Each scene shows the same named points in several views. A view is turned or mirrored, and shifted as a whole, has a little noise and may leave points out.
In the rows, 100 means zero.

Scene 1
View 1
sef: [ 90  88 108 102  86  93  91 114  97  93  76 100 127  88  85  89 136  92
 125  83  78  77  86 110  90 101 105]
Fov: [124  99  70  92  61  92 103 132 117 104  97 113 130  91  92 110 138  92
 154  66  99  98 104  77  82 117 121]
zof: [113 104  84  86  59  98 105 118 120 102  92  82 116 113 110 107 105  82
 126  75 119 103  89  91  96 105 108]
Felu: [100  99 100  98  80  95  99 103 100  90  78 103 130 101  97  97 127  92
 124  89  82  97  98 102  94 110 107]
zupa: [ 95  91 102  86  76  97  87 128 112  96  80  85 112 101  92  87 113  83
 120  78 108  76  69 112  96  97 105]
fela: [101 101 111  90 103  78 105  91  81  75  82 129 146  98 104  84 128  92
 131 102  54 104  91 101 101 127 106]
Bapab: [ 96  95 106  91  86  86  99 109  96  88  86 102 132  97 100  87 121  88
 126  87  82  88  83 103  97 109 106]
Gat: [103 111  92  79  67 101 102  94 106  83  88  81 128 126 111  90  94  89
 104  92 112 108  96 105 106 112 114]
muk: [107  94  99  92  92  89  94 120 100  87  77 125 128  91  89  93 140  91
 141  87  70  93  88  99  92 119 109]
zim: [108 101  94  99  72  91 110 108 109 103  84  97 122 104 110 114 122  85
 133  82  92 108  94  89  94 107  98]
Fureg: [ 89  90 126 107 102  70 113 108  95 105  76 106 117  89 119 108 123  73
 139  91  62  96  61  97 101  97  70]
nuro: [100 106  89  82  72  85 107  93  89  79 107  97 155 107 106  78 108  96
 119  85  94  96 103  95  98 116 124]
Luba: [113 109  90  97  66 100 113  98 115  99  80  92 119 119 116 120 113  86
 123  89 100 122 105  90  99 111 101]
Pab: [113  94  88  93  76  94  93 130 112  98  81 115 121  91  86 102 140  90
 145  76  88  91  91  93  87 115 113]
Bom: [116 111  78  77  56 100 105 107 117  91  98  83 126 124 112  99  96  87
 117  81 123 110  98  92 100 115 119]
gid: [ 94 104 106 105  78  96 109  82  97  91  77  89 132 111 110 105 117  92
 111  97  82 110 105 102 100 104  98]
Ninuz: [102  93 121  93 111  76 104 113  97  91  67 129 115  96 110 101 128  76
 144  99  56 104  63 101 103 118  82]
sar: [102  95 111  92  95  70 112 116  98  99  88 114 124  92 116 102 119  75
 146  86  72  98  64  90  99 110  87]
dapin: [104 105 109 106  82  99 111  92 110  99  60  98 108 116 116 125 120  81
 119 100  81 124  95 100 103 107  83]
sagu: [ 97 108  95  94  69 102 103  82  97  82  84  86 139 117 105  93 112  97
 103  94  95 107 113 105 100 109 115]
barut: [ 88  96 101 101  73  89 104  98  93  94  95  85 142  96 102  89 119  93
 117  81  90  86  98 100  92  98 109]
Vupok: [ 96 112 104  98  77 102 109  68  95  79  75  88 136 126 114  99 108  95
  97 106  86 120 114 108 106 112 105]
bokuv: [102 100 101  96  86 104  90  98  98  78  65 113 128 105  85  92 136  99
 117  98  75 101 108 111  96 119 114]
View 2
fela: [ 96  90 115 114  64 102 122 121  78  91  84 117  86  61 111  86 113  69
 134 111  87  95 129 101 127  74 100]
dapin: [ 84 110 103  99  93 104  93 133  89  76 125  87  84 108 102  79 102  95
 130 100  70  73 122 106 122  74 113]
barut: [ 94 106 101 120  91 110 114 100 106  81 102 114 103  85 113  80  85  83
  95 111  97 101 115 111 112  85 117]
Pab: [ 85  75  93 111  84 114 133 102 107  73 122  82  78  81 108  63 107  82
 113 126  83 112 106 101 110  88  91]
zof: [ 89  92  80  99 116 108 102  99 109  85 125  83  96 104 102  73  82  87
 113 100  91 102  98 106  86  94 103]
gid: [ 85 111 101 110  87 106  96 121  91  82 107 110 101  96 106  84  88  90
 115 101  88  84 122 102 122  78 122]
Fureg: [112 120 129 112  97 109 122 119  97  75 108  88  77  86 119  87 125  75
 117 109  63  77 133 139 118  69  97]
bokuv: [ 75  83 100 119  72 105 119 121  89  76 107 110  74  78  97  74  94  90
 122 117  94 101 120  88 130  78 120]
sar: [111 103 116 106  95 108 124 109  96  85 105  87  83  80 118  83 121  68
 123 109  71  90 122 129 106  78  85]
Gat: [ 85  95  86 104 112  99  92 108  94  94 104 109  94  95  91  87  70  88
 124  90 107  99 108  97  93  87 123]
Felu: [ 85  94 100 114  84 108 116 111  97  78 109 103  86  84 106  75  95  85
 113 114  90  99 117 101 118  82 112]
zim: [ 90  98  93 101  93 110 106 110 101  81 121  86  98  99 111  73  99  85
 115 108  79  92 110 106 107  86  98]
Fov: [ 83  70  76  99  78 118 126  93 110  80 127  76 104  87 116  56 103  78
 107 125  83 117  94  93 101  99  77]
sagu: [ 79  99  90 111  88 103  95 114  92  87 101 118 104  91  99  83  73  90
 114 100 104  96 114  90 114  84 128]
Vupok: [ 79 108  95 106  86  98  83 128  81  89 100 120 103  96  98  89  77  93
 126  91  98  82 122  89 121  78 133]
Bom: [ 85  87  73  95 112 104  93 100 100  95 115  94 104 101  96  77  72  86
 121  94 103 105  97  93  83  96 107]
sef: [ 89  94 110 129  88 112 133 105 107  68 109 104  72  77 108  75 100  85
 100 124  90 105 120 115 121  79 116]
Luba: [ 81  99  84  93  96 106  90 117  94  85 124  87 104 108 103  75  88  91
 123  98  83  87 107  95 105  87 106]
nuro: [ 93  89  90 111  85 103 108  98  94  99  87 122 112  75 109  85  81  72
 113 103 109 108 110  96 102  91 109]
zupa: [ 93  92 101 122 124 107 126  96 114  74 118  92  62  87  95  78  87  87
 105 111  97 109 108 122  94  84 117]
Bapab: [ 95  95 106 119  93 107 123 106  98  82 101 105  81  76 107  82  99  77
 113 112  92 102 118 113 111  80 109]
Ninuz: [104  97 125 110  87 104 127 125  85  81 105  87  61  74 109  84 130  72
 140 111  67  85 131 123 120  68  91]
View 3
barut: [107  85 112 114 103  97 121 110 101 132  83  91 108  95 120 106 117  97
 120  90 119 112  98 100 106  99  93]
fela: [ 90  85 105 101 103  92  86  96  79 118  95 109  99  60  83 101 107  91
 137  85 129 103 119  91 100  99  59]
sar: [ 87 116 103 106  98  78  81 107  91 107  91  99 111  74 105  75 112  95
 140  78 120 117 124 103 125  85  92]
Pab: [105  82 110  98  90  99  97  95 108 109 100  99  92  84 127  81 118  91
 142  77 108 104 125  86 132 122 104]
Fov: [111  76 113  92 100 110 109 106  94 107 104 103  87  89 130  66 114  88
 130  78 100  96 116 100 145 134 121]
muk: [ 99  84 108  99  92  94  90  93 101 112 100 101  94  72 111  91 115  90
 148  77 120 103 128  84 121 113  81]
sef: [104  91 112 109  93  91 104  96 118 125  89  88 104  88 124 107 122  94
 147  79 124 112 119  84 111 102  81]
bokuv: [104  67 111 103  95 104  91  78 103 125  90 103 101  79 107 107 113  94
 134  90 117 106 119  74  91 117  78]
zof: [102  85 106 115  87  96 102  99  98 110  88  98 109 100 129  75 110  95
 101  98  91 121 101  91 122 106 135]
Bapab: [ 96  90 106 112  90  87 102 101 101 118  92  96 105  80 111 100 114  92
 130  87 120 115 111  88 113  95  86]
Luba: [102  84 108 105 104 106  84  87  87 118  80 106 116  96 114  72 105 102
 103 101  95 115 107  95  97 111 125]
Gat: [ 96  71 102 123  84  95 103  91  90 119  84 103 112  91 111  98 103  94
  86 111  97 124  91  81  96  97 113]
Ninuz: [ 83 113 102 101  93  78  61  88  95 106  90 103 112  65  97  80 111  97
 154  77 124 117 137  87 110  88  76]
Fureg: [ 88 130 105 107 105  75  71 102 100 116  79  93 124  81 106  80 116 104
 151  76 128 122 129 104 109  76  86]
Vupok: [100  72 108 113 107 105  90  82  83 134  74 107 121  88  95 104 103 101
  96 110 109 117  97  88  65 100  92]
Bom: [ 99  70 104 117  85 101 107  98  87 111  91 106 105  95 120  82 103  91
  84 108  87 119  91  87 114 108 132]
nuro: [100  69 106 114  97  98 123 112  78 122  95 105  97  80 101 104 106  88
 101  98 114 108  90  97 111 100  89]
zim: [102  94 109 104 104  99  90  96  93 117  85 101 112  92 118  74 110  99
 121  89 104 112 113 100 112 107 115]
Felu: [103  82 110 106  98  99  97  92 100 123  87  99 106  86 113  97 114  96
 129  89 115 110 113  88 103 107  91]
View 4
Vupok: [ 98  91 103 103 129 123 105 123 106 126  98  87  83 111  75  89 111 136
 102 108  76  94  84  84 100  76  92]
muk: [ 97  86  78 100 112 113 130 106 117 121 128  88 101  98  79  98  98  97
 109  68 108 130 115 109  91  98  57]
zim: [ 94  94  93  89 116 103 107 104  99 122 108  96 105 104  92  99  91 120
  99  63 107 119  96  94  87  71  80]
fela: [ 98  90  85 102 122 135 136 133 111 123 122  83  91 103  91  81 107  89
 116  95 100 121 112 101 106 100  64]
Fureg: [ 63  94  92  85  99 100 134 132  79 111 116  87  81  84 115  90  94  97
 102  67 115 123 115  88  80 102  81]
sar: [ 82  98  94  88 104 110 132 117  86 118 114  92  96  91 110  93  91  91
 102  70 123 132 112 100  87  93  74]
Fov: [120  90  77  85 114 108 105  81 114 130 119 104 127 118  76 106  84 106
 100  41 121 127 107 117  85  63  60]
Bapab: [ 97  89  93  97 103 115 128 105  98 124 114  93  88 102  77  99  99 103
  99  86 107 117 112 107  85  98  74]
bokuv: [ 98  81  81 109 122 116 122 110 128 122 123  84  91 103  62  97 109 118
 109  85  85 113 105 100  95  97  65]
sagu: [110  89  98 100 120 123 105 107 105 131 101  93  87 117  64  95 107 130
  97 101  86  96  93  97  92  78  87]
Ninuz: [ 69  96  91 100 113 106 141 126 102 111 122  81  93  77 111  92  97  93
 111  74 112 140 111  93  96 107  66]
sef: [ 91  79  81  96  95 105 128 105 105 121 125  91  81 101  64 102 102 107
  98  72 102 111 120 107  73 106  69]
gid: [ 92  88  95  94 118 114 108 122  99 124 105  90  83 109  81  91 104 127
 101  88  88  98  96  87  89  80  88]
Gat: [109  99 116 104 118 118 107  89  98 132  90  99  91 108  68 106 101 133
  90 110  97 111  85 101  92  76  93]
dapin: [ 71  94  96  96 126  95 107 120 105 115 106  85  93  90  98  95  99 136
 103  72  90 114  86  75  93  76  86]
Felu: [ 97  86  86  97 112 112 117 108 108 123 116  91  92 106  72  98 101 115
 102  78  98 112 106 100  87  88  74]
nuro: [126  93  99  96 113 138 116 103  97 136 102 100  94 126  69  93 102 104
  99 104 105 106 104 113  94  79  80]
zupa: [ 91  90 103 100  89  93 124  76  95 123 108  99  85  91  62 118  95 119
  85  81 110 124 108 110  69 102  81]
barut: [106  84  91  88  98 119 115 109  90 128 109  99  81 119  67  96 101 111
  94  84 102  96 112 106  75  87  83]
Pab: [103  86  78  95 108 103 119  89 116 123 125  96 110 102  72 108  91 106
 102  52 113 130 112 112  82  86  60]

In a view up to two points have been moved. Name them for each view, in the order of its rows, or write none.
view 1 | none
view 2 | none
view 3 | barut
view 4 | zim

Scene 2
View 1
pedu: [ 78  89 105  77 112 119 128  98 115  80 115  91 125 116  71  90 111 119
 103  98  72 102  90  89  72 101 120]
Lov: [ 71  82  89  83 118 116 130 100 125  89 111 108 121 105  68  98 102 113
  94 104 113 115  74 116  84 118 100]
Mezaf: [ 76  91  95  87 101 122 104  87 100  81  90 115 121  84  88  89  83 113
 104  85 110  84 113 115 101 111  98]
nituk: [ 72 105  87  84 105 109 109  88 107  87 107 106  99  93  86  94 113 123
 102  90 101 100 104 109  97 101 102]
Femez: [ 84  73 111  85 105 129 123  97 116  72  99  90 134 118  76  85  98 119
 106  97  79 100  98  91  76 109 114]
bimeg: [ 66 113  90  78 105 109  97  86 102  91 103 113 109  92  82 107 103 120
  94  93  95  99  92 118  99  90 103]
lutiv: [ 91  81  86  93  98 121 117  88 115  95 100  96 108  99  91  98 120 134
 102  99 118 100 103 114 104 121  92]
vov: [ 42 130  88  78 116  91 100  92 107  54 109 117  76  93  74  75  94 102
 103  76  75 118 105  97  82  76 118]
zar: [ 58 112 103  82 106 107  95  91 104  55  94 108 101 102  78  80  86 108
 104  82  68 107 108  95  83  78 117]
garu: [ 72  93  97  82 106 119 105  91 109  89  98 111 127  99  78 106  92 116
  94  99 100  99  87 118  94 102 100]
nodo: [ 72  71  99  86 120 121 139 105 130  69 110 100 126 114  62  79  93 106
 102 100  97 116  82  99  70 120 111]
supob: [ 61 122  87  78 108 100 104  88 103  80 111 111  88  90  85  89 110 118
 102  83  89 102 107 105  94  88 110]
kuv: [ 70 106  76  91  95 113  84  78  98  99  84 129 102  70  96 112  89 121
  92  90 138  93 102 145 126 107  77]
bibu: [ 65 101  84  85 110 109 111  90 109  77 102 118  99  84  83  85  93 111
 101  85 114 101 106 115  98 109  99]
Nizu: [ 81 102  86  87  94 118  96  79  94  97  92 113 109  76 101  99 102 128
 103  84 118  77 121 121 115 109  92]
zunu: [ 93  67 101  91 102 132 129  93 112  75  96  93 127 100  88  74  97 121
 113  87 105  85 120  95  89 128 105]
Rabu: [ 65 121  95  75 104 105 100  86  96  80 108 108 100  92  86  92 107 119
 104  82  78  92 110 100  92  84 114]
vado: [ 75  64 102  83 122 128 139 105 130  80 108 104 146 114  59  92  87 105
  96 107 102 111  70 108  70 125 108]
View 2
Nizu: [127  99  93  91 104 117  97 108 100  50  88 100 126 116 152  94 119 102
  81 103  92  92  88  90  78  75 105]
nituk: [108 109  88  99  94 113 109  90  95  74  94 106 115 109 137 103  97 120
  91  99  94  90 102  95  80  90 104]
Rabu: [ 97 100  88 105  93 119  97  89  88  89  94 123 125 105 121 103  96 110
  89 109 103  98 112  86  84  79 103]
vov: [ 86 106  91 120  88 108 101  80  90 108  70 132 111  90 120 111  64  98
  95 106 124  90 127  99  83  86  93]
garu: [121 120  90  78  91  90 111  98 100  74  98  98 117  98 113 102 104 115
  93  95  86 102  99  96  78  87 111]
Mezaf: [125 116  95  82 101  98  97  96 108  65  80 102 131 111 133  94 113  96
  85  91  93  98  97  98  79  85  99]
vado: [120 152  83  65  80  66 121  65 116  83 102  91 120 107  97 105  98 126
 102  69  71 101 105 112  75 117 101]
Lov: [119 136  82  82  81  82 125  78 106  72 100  90 104 102 119 108  91 128
 100  83  78  90 100 109  72 107 105]
bibu: [117 115  89  98  92 100 106  88 104  68  77 104 114 105 140 103  92 101
  89  94  99  86 103 104  74  90  97]
Femez: [101 135  93  69  99  95 106  76 110 100 100 106 139 117 106  98 109 130
  99  75  82 109 108  98  94 112 100]
zar: [ 91 111  98  96  99 104  96  90  97 112  76 126 127  95 109 102  86 101
  95  99 115 105 121  93  92  87  97]
kuv: [142  98  95  89  99 101 109 128  98  37  79  86 102  93 157  99 106  93
  82 108  98  86  82  98  69  66 112]
bimeg: [113 105  88  95  90 105 109 101  89  75  98 106 110  95 121 105  97 113
  91 108  95  97 103  90  77  78 112]
zunu: [114 131  94  75 107 104  99  74 118  76  89 101 146 134 137  92 121 118
  90  70  80  99  99 102  89 112  90]
lutiv: [118 120  90  82 102 112 120  97 104  61 103  86 116 121 154 101 111 138
  93  84  78  88  88 100  85 103 107]
supob: [ 99 101  87 112  90 118 104  88  89  84  89 119 114 103 131 107  86 111
  91 108 105  89 112  93  81  83 102]
View 3
bimeg: [123  89  99 126  79 119  78  83 111 112  88  99 100  94  88 108 115 103
  83 102  95 100  78  84  91  90  93]
zar: [114  84 106 115  70 131  99  98 116  77  86 101 117  78 104  95 131  86
 110 103 105  98  79  76 100  88  72]
pedu: [135  86 107 116  75 116 101  88 112 100 106 108 130  80 104  75 121  82
  99 105  96 123  76  96  68 125  94]
bibu: [122 101 111 127  74 118  84  93 104 106 100  96 104  97  78  89 128 113
  95  94  86  93  70  70 102  97  92]
vado: [123  96 135 100  60 122  73  73  99 130 120 101 124  90 111  54 127  94
 105 105  81 119  69  94  71 142 110]
nodo: [129  98 129 101  60 121  89  88 101 110 125 102 125  90 107  58 133  96
 107 104  87 117  67  91  79 135  99]
Lov: [130 102 122 108  65 117  74  83 100 128 121 100 108 101  97  79 121 107
  88 104  85 113  66  93  82 125 107]
garu: [118  87 107 119  73 119  71  75 105 124  91  96 110  95  95  86 117 103
  95 103  89 101  76  90  86 102 103]
Mezaf: [114  89 104 132  78 114  79  80 101 117  83  90 115  95  76  71 127 114
 109  93  82  84  75  72 100  93 100]
vov: [118  99 115 115  68 135 101 110 119  68 100 104 100  81  96 117 135  92
  95 102 105 100  74  62 110  87  63]
nituk: [133  94  97 130  80 111  91  95 106 106  99  98 107  97  79  95 120 109
  87  98  93 100  73  85  93  97  94]
Rabu: [126  86  95 133  85 119 100  94 117  88  84 103 111  83  83 106 120  93
  90  98 100 102  79  74  91  90  82]
supob: [130  96  99 130  81 118  98 101 115  89  96 102 102  90  81 110 123 101
  85  98  99 102  74  74  97  91  81]
Femez: [127  80 106 113  72 114  97  85 104 106 100 100 138  84 106  54 125  88
 115 105  93 112  76 100  75 121  99]
lutiv: [141  92  89 128  78  96  87  93  94 126 107  92 115 111  76  71 117 122
  91  99  87  97  69 104  90 104 112]
Nizu: [124  89  86 146  89 103  81  84 101 121  78  88 108 105  60  84 118 125
  95  89  83  81  76  76 101  81 103]
kuv: [113  96  95 134  78 111  55  80  96 137  81  83  85 118  64 102 117 138
  85  94  82  71  72  76 116  70 106]
View 4
nodo: [ 98  95 115  90  99 108 100  69 119 143  72  98 110 107  66  70  95  88
 100 103  92 136  97 106  96  73  77]
zar: [ 77  84 128  88 108 105  96  89 118  98  89  95 103 118 120 113  88  83
 123 111  87 108  95  91 113  85  92]
lutiv: [104  99 102  55  93 108  94 109  93 119 106  88 106 100  75  60  84 109
  93 108 119 106 110 105  99  73 103]
pedu: [ 99  93 113  91 110 119  89  80 117 125  80  92 122 100  88  79  83  92
 108 105  87 138  93  92 107  66 109]
vado: [106  95 106  78  94 113 104  62 121 152  63  97 120 105  59  72 100  93
  97 114  94 135  97 118  86  63  80]
zunu: [ 86  97 130  73  95 115 112  94  90 120  84 114 126 106  73  59  71 102
  97 104 126 120  94 100  96  78  94]
Femez: [ 91  91 123  77 100 117 102  81 117 123  75 106 132 110  81  72  79  93
 106 105  94 133  90  98 104  64 100]
bibu: [ 91  94 111  78  99 101  98  97  95 115  97  88  88 104  94  95  96  97
 103 117 119  96 108 107  93  93  83]
kuv: [ 98  93  93  35  85  98 102 117  85 105 109  78  86 106 101 102 103 114
  99 136 136  61 119 126  82  84  93]
nituk: [ 97  94 106  75 103 107  90 101  99 113 101  82  97 101  97  89  90 100
 104 114 109 104 107 100 101  82 101]
Rabu: [ 88  90 114  89 114 112  87 101 101  99  98  84 101 100 120 108  84  95
 114 117 104 106  99  91 107  85 112]
Lov: [110  97  95  74  97 106  94  80 112 141  84  81 100 100  69  76 104  98
  96 115  99 119 107 115  90  71  85]
Mezaf: [ 86  92 118  62  93 109 111  99  91 111  88 100 111 108  97  93  87 103
 104 124 128  93 100 113  88  82  92]
Nizu: [ 92  94 109  53  95 110 102 117  78 101 105  90 105 100 102  89  83 112
 100 126 139  82 107 109  90  85 109]
View 5
nodo: [ 80 113  58  68  97 121  85  84 115  92 122 127  83 102  68 102 130  87
  99  87  84  85  79  81  84  91  87]
pedu: [ 75 107  61  78 104 114 104  93 120  71 100 122  98  92  70  94 110  88
  98  73  75  88  93  92  92  96  99]
zunu: [ 82  95  92  69 104 113  90 124 121 107 124 127  77  77  84  89 102  94
  93  90  75  80  75  98  73  95  98]
kuv: [107  89 128 100  75  91  72  92 112 118 139  89 113  91 110 116  86 109
  89 145  80 109 111 100 102  86 125]
garu: [ 90 100  85  88  95 106  80  89 124  88 120 111 110  92  86 108 102  92
  96 109  86 104 101  90  96  96 112]
vov: [106 115  91  90  96  78  95  57  89  94  68  98  98 130  88  83 118 121
 109  73  72  93 109  92  93  81 116]
nituk: [ 90 100  96  88  85  98 101  92 106  94 111 102 100  95  89  99  98 104
  92  99  67  91 104 102  98  86 108]
Rabu: [ 93 100  99  93 102  87 103  87 107  84  85 103 110  97  90  87  94 111
 100  82  70  94 111 101  97  87 118]
supob: [ 95 104 100  92  90  88 105  79  99  91  92  97 105 105  91  92 101 113
  99  88  66  92 111 101 100  81 113]
zar: [100 109  86  88 106  84  85  79 109  91  70 112  98 117  87  83 106 108
 106  74  79  99  99  95  82  98 125]
bimeg: [ 94 100  95  95  91  96  92  81 113  86 107 100 116  97  91 104  96 102
  96 105  77 103 112  97 104  89 117]
Lov: [ 83 107  69  79  84 119  87  79 114  90 137 113  98  97  76 115 121  89
  94 108  82  92  93  84  99  86  91]
lutiv: [ 83  95  92  84  72 114 100 111 114 101 135 107  91  84  88 109  94  91
  82 113  63  89  93 110  94  92 102]

In a view up to two points have been moved. Name them for each view, in the order of its rows, or write none.
view 1 | none
view 2 | lutiv
view 3 | bibu, vov
view 4 | nituk
view 5 | none
